A landscape with many valleys, sampled at points; each row gives a point and its height.
From any point a ball rolls to the lowest of the 2 points nearest to it. It stops when none of these is lower. Distance is the straight distance between rows; heights are no part of it.
Rumet: [-4 -12 18 -5 16 18 -16 22 23 -10 12 -9 -17 -28 3 -15 6 9 10 -18 3 -14 -10 6 -1 -16 14 19 17 5 -3 -12 1 12 -23 11 -18 -17 26 14 20]  (h 393)
vibeg: [2 16 29 15 9 -15 -5 3 12 4 -20 -44 37 14 -20 -24 -22 4 -9 -7 -7 29 8 9 -17 0 -24 3 -28 -1 -32 27 -11 13 14 -7 -2 25 -10 15 14]  (h 195)
dif: [0 -14 14 -3 2 -15 -42 9 8 -9 -1 -17 -7 -23 -6 -2 -13 2 17 -3 8 -4 -5 3 -5 -6 17 2 -13 22 8 -9 -9 6 -6 -11 16 -13 16 -1 1]  (h 149)
zapif: [-21 -6 -32 -4 19 13 -36 18 -16 4 27 -16 -3 0 -8 4 -7 6 8 15 -8 -35 -21 -14 15 -1 24 3 32 0 15 -19 3 -13 -6 -4 3 -24 2 -2 17]  (h 433)
faf: [10 7 35 2 6 -24 30 5 5 -5 -24 10 -7 18 -8 -25 11 -4 20 -20 -18 2 14 15 -11 14 -24 6 13 19 -7 17 -18 3 8 -9 -7 16 -10 24 -9]  (h 297)
Zan: [-1 -1 -13 33 2 -19 -10 31 -4 -8 -2 -1 -12 7 -14 -21 -8 -3 36 4 -12 4 16 7 28 25 -2 12 -2 13 -15 -2 -4 -19 4 2 10 6 7 9 3]  (h 389)
Buz: [-23 -4 -14 -7 -11 -20 -7 21 -16 3 26 16 -8 -5 0 26 2 -6 19 25 11 -10 15 -3 7 -18 -17 -18 -8 -3 17 -31 6 -42 6 -6 21 -19 2 -33 8]  (h 397)
depop: [8 -8 -1 -26 -12 21 10 -14 21 -5 14 6 -1 18 -12 -5 -14 -10 -10 16 -9 -31 11 -46 4 -20 -10 15 -9 -11 -2 5 33 12 27 0 8 -4 -1 2 6]  (h 345)
Kir: [-20 -12 -1 -22 7 -11 -12 -2 -11 10 18 -21 -11 8 -10 7 -2 -18 -7 8 -11 -48 8 -27 -2 18 14 3 13 -12 17 -10 -15 -2 -2 -24 19 -10 5 4 9]  (h 460)
Vuv: [-9 -6 -17 15 6 -4 -14 14 23 -17 8 -6 -16 -2 25 -25 19 0 41 -11 -3 4 5 10 16 -7 -6 -1 -11 23 2 -25 4 -8 -25 13 -8 -23 -3 4 -10]  (h 444)
geset: [5 11 5 -12 -10 6 -3 8 -24 25 -1 7 18 8 12 25 12 -25 -16 9 20 28 -3 3 0 0 -10 -35 15 -2 18 4 12 -20 -11 -8 -7 -17 -5 -24 5]  (h 318)
ras: [26 12 8 5 -8 13 21 -20 19 7 8 -22 22 -1 -18 -36 -18 -11 -33 -28 -21 9 10 -32 -9 -1 -10 -10 -17 -16 -15 -4 12 26 1 -10 21 10 -29 4 24]  (h 607)
lev: [3 8 3 3 18 12 21 7 -4 6 -2 24 -1 7 -14 -22 -12 -14 -11 -9 -11 0 2 -16 -2 -12 2 21 8 -11 7 -4 -3 -8 -8 2 -11 -7 -8 5 9]  (h 348)
Neb: [13 -7 7 -13 5 1 17 -11 11 9 -11 -21 -13 3 13 -30 15 8 16 -1 -7 -39 -10 -2 -33 34 9 15 24 -26 -1 6 -13 23 -2 8 -26 18 6 26 -10]  (h 411)
gonim: [-14 -16 2 -19 -2 -3 25 1 2 -13 14 13 -34 -10 10 -2 31 -3 10 -8 -14 -11 18 -19 3 18 5 26 -9 5 10 -29 -21 2 -16 9 -4 0 16 14 6]  (h 427)
bivar: [-7 13 -5 20 -6 8 -1 10 -26 32 -8 -5 33 10 19 29 1 -7 -23 29 16 44 -2 12 15 7 -11 -46 -3 12 12 -2 13 -25 4 -12 9 10 -10 -33 1]  (h 338)
dono: [2 1 -19 1 9 0 -13 19 -24 18 2 4 14 2 -12 13 -20 21 10 16 6 -16 -25 -5 19 1 23 -4 15 3 23 0 1 -14 4 -8 18 -4 5 -8 9]  (h 402)
Dared: [4 6 -18 10 -15 8 -23 8 -3 -6 -15 12 -19 3 30 8 14 22 24 0 29 11 -10 31 8 -3 9 -10 -10 14 2 -13 7 -13 0 17 -8 -6 -1 -10 -43]  (h 190)
fak: [-1 -15 -2 4 5 -11 -38 14 9 -19 -4 5 -12 -23 -4 -9 -6 -3 29 21 19 -6 9 3 -14 -25 2 11 -32 16 -2 -22 -9 -22 4 7 11 -16 6 -6 -19]  (h 208)
Bug: [-28 3 -16 8 -12 -13 -9 10 -17 8 13 -6 2 16 3 3 0 -13 8 16 13 2 10 -4 25 -9 -8 -31 -12 6 21 -18 13 -33 -5 -1 16 -12 9 -29 -3]  (h 375)
Vep: [0 18 -14 7 2 -12 -10 -27 -25 9 0 -29 29 19 -9 7 2 -5 -30 -7 2 -8 -20 -20 9 2 12 -35 -4 19 10 30 11 3 8 -17 0 3 3 7 20]  (h 648)
zemil: [9 -7 -25 41 -20 -15 -11 28 -1 -10 -8 1 -22 -1 -7 -6 -9 16 34 -4 18 17 6 27 33 -6 5 -6 -4 28 -7 -18 -4 -25 -10 19 13 2 4 -6 -10]  (h 368)
nuval: [36 20 -2 6 -2 10 24 -12 -4 2 1 -9 45 9 -21 -7 -23 8 -38 -23 -21 15 3 -18 -9 -10 -4 -15 -29 -3 -6 15 13 10 -3 -10 16 1 -38 11 21]  (h 614)
vur: [-23 12 -15 11 5 1 12 17 1 -1 7 52 -11 -7 -19 -11 -10 19 1 15 -15 -22 9 -1 10 -17 -9 25 9 -12 -4 -13 -2 -19 30 4 7 7 -7 -10 7]  (h 390)
rarot: [8 10 9 11 12 -21 -13 17 -2 -10 -3 -23 6 -41 13 -2 6 39 15 -26 2 11 -7 23 -24 16 7 10 -2 -10 -24 2 -29 -1 -23 -3 -11 7 0 15 2]  (h 431)
zukin: [-9 8 0 12 7 -17 -25 -6 4 -13 17 -40 -8 10 4 -18 5 -18 10 -2 -26 -28 9 -15 9 29 -13 6 5 -3 -1 23 21 9 -1 -3 -18 -4 22 30 2]  (h 446)
pizi: [11 -1 5 -14 -10 -10 9 -6 19 -24 -15 21 -18 -8 17 2 30 5 26 -24 2 -11 -13 31 -10 -12 -20 9 20 8 4 10 -9 -4 -5 20 -25 -14 -7 5 -36]  (h 162)
vilap: [20 2 29 23 6 -17 -25 7 9 -2 -6 -41 23 0 -24 8 -23 1 -23 22 -12 7 -2 21 -35 -5 8 5 -30 -34 -9 19 22 41 -10 14 17 9 6 7 32]  (h 363)
divi: [-1 16 -19 19 8 4 -8 -5 5 -8 -23 53 -20 20 -14 -17 -1 1 12 8 2 -4 -9 12 -8 -28 -12 10 6 8 14 -10 3 -26 11 25 -16 1 -32 3 -32]  (h 204)
nef: [6 -10 -8 -1 25 2 4 9 31 -16 -6 0 -7 -16 42 -22 26 4 44 -2 -12 0 -7 11 -10 13 -1 20 4 19 3 -16 -4 8 -19 9 -21 -11 -26 12 -18]  (h 469)
Darar: [-11 -22 8 -20 10 19 13 -20 1 1 9 -17 -24 21 -14 -9 2 -22 -28 19 -25 -49 4 -30 -10 16 10 16 15 -15 20 -15 -9 19 8 -8 -3 10 11 18 22]  (h 505)
lumi: [3 -4 16 -17 2 16 4 -4 24 -21 12 10 -15 -22 7 -8 4 2 3 -18 2 -1 -7 1 1 -21 -1 17 4 -1 4 7 10 15 -15 20 -34 -15 18 8 2]  (h 364)
lipet: [-11 10 -17 -3 18 35 17 4 -15 -7 24 25 9 13 -6 -9 -17 25 -11 20 -23 1 -4 -12 27 -10 0 -1 37 -7 0 -1 15 0 23 8 -16 1 9 0 12]  (h 451)
sobip: [5 0 9 -7 3 26 25 -9 -8 8 -6 -10 -11 21 -1 -26 9 22 -17 15 -2 -30 -11 -20 -21 17 10 16 38 -24 -1 -7 -9 21 21 7 -20 21 29 20 -1]  (h 361)
Tele: [14 -3 20 8 9 -6 -10 9 12 -3 -2 -8 7 -14 -17 -4 -23 -6 -8 13 -2 -15 5 -8 -26 0 12 17 -27 -22 0 16 13 24 -4 2 14 1 3 13 7]  (h 337)
bap: [3 1 1 -2 4 -20 -14 5 -12 10 -8 -16 23 16 -27 9 -16 -12 -3 -36 3 31 2 12 13 -22 10 -20 -5 20 3 9 -6 2 -39 -1 12 -5 0 -1 12]  (h 413)
Zivif: [7 3 9 -13 2 36 23 -16 -17 21 5 -2 14 9 16 26 6 8 -33 14 -2 10 -32 -13 8 16 12 -6 44 -7 24 -2 -3 19 23 -22 -3 -4 -3 -16 21]  (h 530)
Nezi: [-4 -18 11 -12 8 -2 32 -8 16 -19 2 2 -17 -11 13 -13 32 -20 17 -22 -25 9 17 -4 -3 21 -7 28 -16 8 6 -16 -17 25 -33 17 -13 0 5 20 0]  (h 462)
Namez: [3 -8 -14 -1 -6 3 -20 21 0 7 4 -18 7 -10 2 7 -2 -3 6 -39 6 21 -10 16 25 -19 18 -3 -3 20 1 -10 2 2 -45 9 10 -22 8 -6 6]  (h 426)
Kogit: [13 0 -5 42 14 0 -28 -11 4 -11 11 -38 13 17 -3 20 -10 -4 -35 32 -12 -16 -20 -5 -5 1 18 -17 7 -15 -28 38 35 31 10 0 -4 14 9 27 16]  (h 471)
Lag: [-6 6 7 1 1 -6 -22 17 -6 7 7 -23 3 -45 24 1 14 37 3 -14 20 -4 -18 16 -19 16 12 5 15 -13 -19 -1 -19 -3 -6 -11 -6 2 22 0 -6]  (h 449)
pipug: [-9 -2 -12 -20 -12 15 20 -19 19 -4 10 39 -23 -13 -4 -12 9 5 -2 -2 -4 -31 2 -16 -20 -18 -7 29 0 -31 1 -10 6 1 10 25 -20 7 -2 -2 0]  (h 298)
kosek: [-3 -20 -7 -2 5 12 -21 22 13 -16 12 -9 -19 -7 8 -14 5 -10 21 -18 4 11 4 8 22 -21 9 4 13 27 -5 -30 -3 -3 -30 3 -7 -34 16 3 15]  (h 421)
koz: [-12 5 -18 15 6 -8 -8 15 19 -3 6 -20 1 8 2 -27 4 -10 33 -3 -21 -18 6 -2 28 21 -18 18 -6 5 -9 17 20 -8 1 17 -9 1 9 15 -9]  (h 414)
Nedif: [6 -21 3 -8 4 -9 -16 10 6 -8 10 0 19 -2 -26 21 -31 -7 14 26 -11 -26 1 -5 15 -22 -2 1 -17 7 14 14 21 0 6 -3 24 -10 14 6 7]  (h 257)
pubi: [-4 5 2 -19 -19 16 32 -30 23 -4 4 30 -16 4 -13 -37 18 6 4 -12 -5 -27 -9 -23 -18 -35 -38 20 17 -14 0 -7 10 -1 25 26 -29 14 -5 -9 5]  (h 254)
Bigor: [6 -13 8 -40 -17 34 21 -16 6 -8 21 -8 5 29 0 19 1 -4 -16 21 -7 -22 -2 -38 16 -11 -10 10 14 -10 4 7 22 24 22 -5 6 -13 12 -1 13]  (h 383)
Ridip: [-17 -24 -10 -31 9 9 8 4 -7 3 15 34 -33 -13 -10 9 -6 13 12 12 -10 -27 4 -1 -6 -10 17 10 20 6 24 -40 -15 -16 -6 -3 -3 2 9 -2 29]  (h 340)
Tiliv: [0 7 8 10 -12 -18 -11 5 10 -3 -27 -7 16 -4 12 1 3 14 19 -4 24 28 -13 13 -3 -7 -13 9 -15 8 -8 23 -13 -18 1 20 -2 8 -10 -17 -44]  (h 173)
mivaf: [-28 17 -29 32 -9 -26 7 10 11 -1 -1 44 -19 1 -2 -15 13 1 18 5 -7 -14 11 4 11 -19 -20 27 -14 -7 2 -26 -9 -18 16 13 15 2 -18 -12 -11]  (h 357)
Lotib: [10 -9 -10 5 24 13 -15 17 8 -9 -3 -15 -12 -20 41 -17 32 22 31 -10 7 3 -2 5 -14 17 18 19 13 16 -16 -27 -24 0 -15 -7 -11 -9 -7 22 -14]  (h 492)
tinom: [-9 -11 -2 34 29 1 -28 -5 3 -19 30 -38 30 5 0 48 -8 -8 -22 29 -8 -16 -39 -7 -3 0 24 -19 21 -13 -28 29 2 26 13 -7 8 10 -16 4 11]  (h 498)
tis: [16 1 29 -13 -15 11 45 -10 -7 6 -25 -14 -4 21 7 -19 13 23 -15 -20 -2 -4 -17 2 -15 11 -13 14 40 -11 -6 11 -20 15 12 1 -30 18 26 9 -9]  (h 296)
mep: [5 -1 25 19 14 -18 -11 21 9 0 -11 -30 6 -25 -8 -9 -14 18 12 -7 -9 8 10 42 -28 23 -1 11 -5 -29 -35 10 -11 16 -16 3 -6 21 6 21 14]  (h 410)
mav: [-9 11 25 2 9 -19 6 -12 13 6 -20 -19 14 10 2 -26 -11 -2 6 -10 5 17 10 5 -7 9 -19 -8 3 11 -24 26 -25 0 12 -24 -3 17 -4 5 -10]  (h 240)
tesa: [8 0 -21 -9 -2 22 9 -12 -21 -11 4 26 -7 8 7 12 -5 14 -12 4 -8 10 -8 13 29 6 10 -1 30 -10 -9 9 9 4 20 2 -31 -2 22 0 -6]  (h 477)
gif: [-27 3 2 -29 -18 5 18 -9 13 24 5 40 -18 -1 8 7 16 -21 -11 7 21 -10 13 -28 -25 -30 -19 10 -16 -9 13 -19 1 -19 18 3 4 5 -12 -29 -2]  (h 287)
Zubu: [-4 13 -17 -5 -21 9 3 -20 10 10 -6 36 -9 13 2 -11 -2 -10 -4 11 20 -4 3 -24 -11 -24 -14 3 -21 -7 9 -9 11 -19 33 4 7 0 -25 -29 -22]  (h 247)
fam: [-10 -14 13 15 28 -9 -30 1 -6 -18 19 -28 24 -15 -1 47 -8 -7 -7 33 10 -3 -27 -7 -6 -1 26 -12 7 3 -13 15 -24 15 7 -19 16 0 -12 2 18]  (h 520)
mutan: [3 6 -15 0 -7 -2 19 -17 -7 16 -9 -19 58 16 -20 18 -12 1 -24 -4 -12 13 2 -14 12 -18 -4 -28 -35 37 13 12 12 -2 -3 -8 42 5 -12 -5 8]  (h 629)
rino: [-9 9 5 19 32 -7 11 8 16 6 -14 27 -7 -12 -4 -32 -6 -13 21 6 -4 1 0 -14 -26 -7 -12 27 2 0 6 -6 -8 -20 0 6 -15 14 -22 13 -5]  (h 316)
muf: [-5 -20 7 -12 9 -1 -3 11 0 8 3 13 -38 -30 -12 -12 -10 8 6 -5 5 -20 6 9 -10 9 23 3 17 6 12 -29 -32 -15 -15 -9 4 10 12 9 18]  (h 280)
Fufud: [5 15 -4 5 1 -7 -7 4 2 -6 -6 16 7 -5 -8 -9 -7 11 8 7 16 -5 -5 -1 3 -10 -7 5 -14 2 -8 27 6 -12 18 13 -6 4 9 -2 -25]  (h 125)
Nemor: [15 9 -7 24 7 23 13 -16 17 -5 -10 14 5 8 -7 -35 -17 -14 -4 -1 -24 11 9 4 18 16 -12 4 -9 3 -6 17 28 8 22 5 -5 9 -10 11 3]  (h 591)
Dob: [10 -6 9 -10 -19 -15 -15 3 11 -20 -11 7 -14 -10 17 16 24 -1 21 -38 15 11 10 43 -8 -17 -13 -4 -10 13 -23 -2 -12 -3 -18 4 0 -22 2 0 -39]  (h 231)
zev: [16 -1 16 10 22 10 12 -19 0 -6 2 -7 16 6 -6 11 -29 -1 -35 10 -24 12 11 10 0 20 14 -12 8 -22 -22 15 -1 33 2 -30 3 10 -16 22 33]  (h 558)
Karum: [0 4 -15 0 2 -10 10 -17 -16 19 13 -18 49 13 -15 22 -5 -7 -13 -2 -13 -9 -19 -19 13 -13 -1 -29 -10 17 35 15 14 0 -11 -14 35 -10 -12 -1 23]  (h 637)
bidap: [16 -2 20 -8 8 -5 9 -7 13 -16 -4 7 -3 -4 -2 1 8 -15 5 -34 -16 28 16 7 -10 10 1 19 -15 0 -7 8 -8 34 -34 8 -13 -7 -10 21 -1]  (h 488)
tad: [12 8 27 8 11 -6 -3 -15 -1 2 -13 -9 6 25 -16 -3 -29 -2 -23 -13 -26 28 17 19 0 17 2 -10 -5 12 -19 16 1 36 14 -31 0 13 -2 27 24]  (h 572)
kefi: [7 -12 8 -6 1 -4 0 4 18 2 7 19 6 -4 -22 -2 -30 -14 0 19 -13 -32 13 -20 -15 -21 -6 20 -24 -18 4 3 24 9 18 -3 19 1 5 6 7]  (h 305)
nemat: [14 1 8 2 -5 5 -9 -11 12 -14 19 -23 7 3 8 20 -5 8 -24 20 4 -22 -12 -28 2 -9 15 -5 -1 -20 -4 33 32 37 5 -2 -3 -5 17 15 11]  (h 442)
filog: [-7 -15 37 5 18 -7 -23 5 11 0 -9 -14 -17 -35 -20 -3 -20 5 -1 7 12 -6 -2 6 -22 5 27 3 3 9 8 -7 -30 13 -14 -13 11 21 4 8 19]  (h 218)
Nikom: [5 10 1 -19 -3 29 17 -15 -22 19 -6 16 -2 -7 21 18 16 4 -30 1 9 27 -14 -10 -3 27 11 3 28 -15 29 -8 -4 6 2 -7 -17 -1 -9 -25 3]  (h 516)
Nep: [-2 28 -30 12 -8 16 23 -3 -22 17 -6 -6 34 17 4 -20 6 -3 -22 4 9 5 0 -27 3 -5 -8 -17 -26 20 -15 10 9 -34 19 4 12 4 -18 -6 -16]  (h 628)
Rugab: [5 12 -34 17 -10 10 -5 14 -11 6 -30 2 3 7 11 19 18 17 11 -4 34 10 -8 22 5 -8 17 -8 -22 21 -3 2 15 -32 -25 34 -6 5 -4 1 -40]  (h 147)
fereb: [9 5 -12 4 -5 -5 21 -7 -16 0 -5 8 17 31 -16 -1 -1 -18 -11 -40 -19 32 18 11 26 -6 0 -20 -8 13 3 4 1 4 -29 1 10 -10 -4 -1 0]  (h 395)
bogos: [2 3 -3 11 1 -4 -18 19 11 -14 -16 -2 -1 -22 36 0 22 23 36 1 27 15 -14 21 -18 -9 -10 5 -5 9 -6 -10 -13 -28 -5 18 -3 -5 -23 -10 -52]  (h 216)
nenan: [-23 -15 1 -28 -7 -9 11 -4 0 0 13 26 -39 -8 12 15 26 -11 4 8 6 -16 27 -18 -9 6 8 1 -22 8 15 -27 -19 -17 -3 -6 15 6 7 2 -3]  (h 379)
lim: [32 17 20 0 3 12 14 -19 -7 -3 -1 -5 11 0 -9 -5 -14 10 -38 -2 11 -1 -4 -13 -30 -11 3 -14 18 -35 -11 23 7 10 -5 -4 -12 7 -3 15 7]  (h 428)
gufan: [-15 10 -12 9 13 21 19 4 1 -9 19 39 -8 9 -22 -29 -16 12 -8 14 -43 -25 11 -2 8 -5 -16 15 20 -20 -7 -7 21 -6 30 9 -11 4 3 2 23]  (h 420)
segi: [15 26 -11 1 -3 11 20 -8 -22 13 -4 -17 53 4 -5 2 -14 10 -37 -3 -1 16 -12 -19 -5 -11 0 -23 -28 13 -6 18 2 -16 9 -13 16 1 -33 1 11]  (h 621)
tib: [30 6 3 14 -6 28 24 -32 16 -2 -2 -13 8 16 -9 -48 -6 -30 -12 -20 -31 12 5 -25 11 13 -14 3 -11 9 -9 2 28 25 16 -2 -1 7 -20 14 16]  (h 600)
dimur: [-15 5 2 27 -17 -13 -18 12 -29 19 -17 -21 13 7 22 34 9 -2 -11 22 39 48 -1 24 9 -1 -6 -46 -24 18 -6 -5 20 -29 -9 9 -11 21 5 -23 -15]  (h 353)
bafi: [-10 -7 10 -1 5 -15 -11 4 18 -17 -6 33 -43 -12 -1 -14 6 5 34 10 19 -11 15 5 -23 -16 -7 5 -6 25 11 -25 -18 -21 4 5 -7 2 2 4 -14]  (h 268)
naf: [3 5 7 9 -14 -38 8 20 8 4 -3 23 -9 -8 -12 -3 7 7 25 -27 -6 6 21 -3 -8 10 -2 30 -28 3 -2 -9 -22 8 -9 8 36 8 -10 -3 -24]  (h 310)
Lunuv: [24 -3 13 -4 8 -11 24 8 20 1 -18 -7 -3 -6 14 -20 9 5 31 -2 -18 -24 0 34 -33 33 -7 16 16 -23 -12 20 6 20 -2 14 -17 21 -17 19 -11]  (h 439)
Nove: [1 7 16 18 -9 -48 1 10 -4 -9 -2 1 11 -12 -17 -8 -4 11 14 0 -14 0 21 -11 -1 7 -15 23 -45 2 -2 8 -10 -1 16 1 26 13 12 -2 -7]  (h 278)
tagu: [13 9 4 20 10 -3 1 -16 1 -8 -21 5 14 9 -13 -9 -32 -5 -15 -1 -22 29 14 16 17 12 0 -12 -24 24 -7 22 12 9 14 -19 8 12 -8 11 6]  (h 582)
mik: [-9 -13 8 -6 15 20 10 -15 -18 -10 7 -10 -13 3 8 17 9 2 -27 9 -4 3 -26 -13 10 16 25 8 41 -2 12 -9 -17 27 2 -11 -21 -1 20 3 21]  (h 553)
tona: [-7 -3 -5 -17 3 17 -7 -3 26 -18 11 33 -18 -36 3 -5 6 5 5 -11 4 -13 4 7 -14 -22 -3 16 -16 -7 8 -13 3 -7 -10 18 -11 -20 -3 -9 -9]  (h 334)
bonod: [19 -9 29 -21 -17 12 19 -19 14 -1 13 -21 6 16 0 20 -4 1 -32 6 0 -20 -1 -24 0 -8 6 -4 13 -22 -7 21 15 42 4 -11 12 -4 17 8 15]  (h 418)
gitev: [5 14 2 -22 -24 28 16 -25 7 -3 -3 37 -13 16 -9 -13 20 -7 -7 -10 17 4 -11 -20 -7 -36 -29 7 11 -3 12 -1 13 -14 23 23 -22 -8 -15 -22 -13]  (h 205)
bikik: [-14 -9 -17 20 -10 12 -38 34 -25 23 6 -15 7 -3 37 38 12 -11 0 33 35 40 -3 22 13 2 3 -42 0 9 -16 -22 26 -14 -9 2 -11 5 5 -19 -12]  (h 371)
Vapez: [10 -4 -16 -31 -28 2 -14 -20 -11 25 -13 -13 16 28 0 24 -2 -22 -8 -20 21 19 0 11 2 1 9 -29 -11 -4 3 5 7 10 -14 -4 19 -14 -8 -24 -16]  (h 281)
vilit: [-4 -14 5 7 16 9 -24 -13 16 -8 4 -10 -1 14 -5 14 -28 -12 -12 19 -15 -2 -10 -6 35 -3 17 -3 16 20 7 18 15 25 11 -18 3 -1 11 7 18]  (h 83)
Gad: [-24 -7 8 -11 -12 -9 -28 10 -5 17 7 -27 -6 -8 26 29 11 -9 1 4 26 22 1 -1 12 21 10 -8 -1 3 -15 -2 -11 0 -5 -22 14 -11 8 -23 0]  (h 412)
Fevof: [-5 11 -13 28 -13 -35 6 16 14 -7 -8 22 -5 -15 3 -12 17 5 28 -16 -3 -1 6 15 8 0 -17 21 -24 -5 2 -10 -18 -7 -8 18 20 -5 -21 -15 -29]  (h 331)
mozu: [-4 8 -7 -7 -6 -3 -14 5 -24 16 6 -6 -1 -22 18 15 5 21 -7 -9 13 7 -13 15 0 26 12 -6 26 -23 -21 16 -1 -2 9 -13 -16 4 25 -6 -12]  (h 465)
ritu: [2 9 37 15 2 -50 -7 8 3 -9 -9 -29 25 -7 -12 -14 -6 16 18 2 -14 21 14 8 -13 12 -22 13 -38 0 -14 23 -16 15 14 1 5 24 7 13 6]  (h 241)
Nisit: [-18 -3 -2 -13 13 -3 -16 7 -18 4 26 0 -7 -48 13 11 19 -4 -5 8 16 -8 -1 -2 -26 -6 5 -22 2 0 21 -33 -11 -28 -12 -17 2 -23 6 -15 17]  (h 425)
luko: [-1 -1 -21 -11 -20 10 -11 -16 -21 19 -10 10 -13 6 22 16 1 5 -5 -13 9 19 -18 27 25 18 8 -13 26 -6 -3 1 9 -4 13 -5 -25 -6 20 -18 -15]  (h 478)
kal: [10 1 18 10 10 -26 -36 8 4 -9 -4 -33 10 -12 -15 17 -19 17 -10 -16 -7 18 -3 31 -21 5 14 0 -20 -14 -20 10 -3 42 -19 -5 -4 7 3 21 28]  (h 388)
safez: [18 3 3 -4 10 17 24 -9 -16 7 3 4 25 12 1 23 -17 7 -19 2 -13 10 -12 -1 18 5 14 -11 20 -9 5 16 -5 14 -2 -24 7 -7 -11 2 16]  (h 544)
vone: [-33 5 -31 20 1 10 -5 -1 -22 12 12 -13 16 12 19 14 -2 -10 -12 24 13 22 1 1 38 3 -4 -44 2 4 14 -10 22 -31 -5 3 4 4 4 -29 0]  (h 354)
zupu: [1 -15 17 -18 -4 8 29 -18 6 -6 13 -1 -16 13 -18 -13 -3 -13 -26 2 -35 -37 29 -16 -3 16 -7 7 3 -11 8 -7 7 17 15 -9 8 10 23 19 15]  (h 537)
Gib: [-1 -4 -35 11 -11 1 -21 26 -20 10 -8 -1 5 -7 -9 15 -15 25 17 11 16 2 -12 21 29 -3 21 -12 2 18 7 -8 3 -29 -2 10 14 1 16 -18 -6]  (h 384)
lut: [-22 -13 6 -29 -17 11 23 -7 -11 -6 1 -14 -21 8 23 11 37 0 -5 -5 0 3 3 -20 13 36 3 25 5 0 7 -11 -18 16 2 1 -11 -1 31 -7 -1]  (h 470)
Pur: [18 5 13 0 3 -12 -14 -24 2 0 -7 -19 11 -6 -10 -1 -23 3 -20 -24 4 10 -6 18 -15 -4 3 -13 4 -29 -23 32 2 26 -16 -6 -18 8 4 15 10]  (h 408)
dum: [-26 -13 19 -46 -14 7 22 -12 8 20 11 14 -20 -11 8 6 27 -21 -18 -2 14 -13 12 -27 -15 -1 -6 2 -16 1 20 -4 -15 -8 -3 3 7 15 10 -3 4]  (h 335)
mol: [-19 -1 -6 -16 0 -1 -19 -5 -9 17 11 -32 7 13 4 3 4 -23 -10 -3 17 -10 -4 -23 1 19 17 -5 5 -15 -4 4 -15 6 -6 -19 17 -15 -6 -17 2]  (h 432)
peluz: [-1 -4 -10 0 7 0 26 1 -6 -11 14 22 4 8 -7 -1 -3 -24 -3 -12 -21 12 18 -8 25 -3 1 3 -6 -6 10 -11 2 1 -25 2 6 -24 -6 -7 11]  (h 374)
givuf: [4 5 29 15 26 -27 15 16 17 0 -24 8 2 -17 -10 -26 -1 -7 32 -1 -12 2 2 13 -36 8 -23 18 5 1 3 11 -14 -19 -5 6 -5 23 -35 12 -8]  (h 346)
gir: [19 -1 15 -12 -12 -5 19 -26 8 -7 -19 2 -12 2 10 -9 6 10 7 -31 -2 -1 -17 23 -6 3 -12 6 33 -9 -1 19 -7 14 3 7 -38 8 13 7 -22]  (h 238)
Fudar: [8 13 -26 20 -3 -4 -1 -3 3 -3 -24 27 3 11 -25 -21 -4 -5 6 -5 4 -11 -1 20 10 -15 -14 0 -10 4 -1 14 3 -22 6 23 0 4 -13 -3 -29]  (h 157)
seto: [2 -9 -11 -18 -33 -7 -25 -5 4 12 -15 -10 4 12 6 13 -1 -11 10 -30 22 18 6 30 4 -8 -1 -16 -20 2 -16 8 -3 5 -16 6 16 -12 5 -20 -37]  (h 263)
Fike: [-32 -5 -13 -19 7 -5 -1 -3 -10 15 20 28 -9 -20 0 15 -5 -3 5 24 6 -17 5 -9 -11 -10 -3 -12 9 -11 27 -30 -2 -31 10 -14 8 -9 -1 -25 13]  (h 394)
zutog: [-2 -17 -6 0 5 4 -37 -1 14 -13 13 -24 4 -1 -8 30 -30 6 2 29 -21 -31 -9 -1 28 4 9 2 5 6 15 15 26 16 7 -11 18 -5 9 8 6]  (h 183)
rosar: [11 -1 -9 22 -23 -20 -2 30 -19 -9 6 14 -33 3 -4 -4 5 8 27 -2 31 13 11 9 4 -11 3 -16 9 19 4 -29 -13 -33 -8 4 8 -11 -3 -9 -3]  (h 351)
dup: [10 -3 12 -13 -10 -10 9 18 -20 -4 0 25 -31 -10 -11 13 1 10 11 -10 15 4 12 7 0 4 12 -3 19 8 5 -11 -27 -19 -6 -9 5 -3 12 -4 5]  (h 323)
Zopot: [-13 -6 6 -1 -9 9 -22 28 -7 9 11 -5 -18 -19 39 28 18 -5 2 18 34 38 7 12 5 13 6 -18 10 7 -10 -27 -3 -14 -9 -11 -2 -11 3 -24 0]  (h 391)
tura: [-11 3 7 9 18 -8 9 -5 17 -15 -17 51 -32 13 -4 -24 12 -12 28 13 -1 -6 5 4 -18 -18 -18 14 9 13 14 -16 -14 -19 9 12 -22 5 -24 12 -20]  (h 264)
derir: [-3 16 -44 17 -5 9 24 11 -26 4 -9 15 30 22 -13 14 5 1 -13 15 7 -6 10 2 24 -10 -1 -14 -26 14 -11 12 15 -36 5 14 19 2 -5 -5 -16]  (h 635)
zutu: [17 -4 0 -34 -17 19 6 -17 -19 32 -6 -3 20 24 5 29 4 -28 -12 4 14 13 0 5 3 12 -6 -33 16 -11 9 6 0 -1 5 -21 11 -19 -16 -28 3]  (h 300)
mipef: [0 -3 -7 -24 -15 35 37 -22 -21 -6 -5 -2 -4 16 21 2 30 -5 -24 3 2 16 -8 -29 4 30 -5 21 8 -14 8 -13 -10 16 17 1 -17 -2 8 -15 0]  (h 496)

For each start below, name the point where the ball stops.
tib: gitev
Nezi: gitev
tinom: kefi
mipef: gitev
lipet: vibeg
Namez: Fufud
zapif: muf

Call two points neighbours if one is among the 2 nearest of the other. Go from one point of each pair to the other, from neighbour to neighbour, staying as low as possible. Name the highest point that can't be avoided.
vibeg, pizi: Buz
Rugab, vibeg: givuf
kosek, dif: Namez
Rugab, dif: bafi
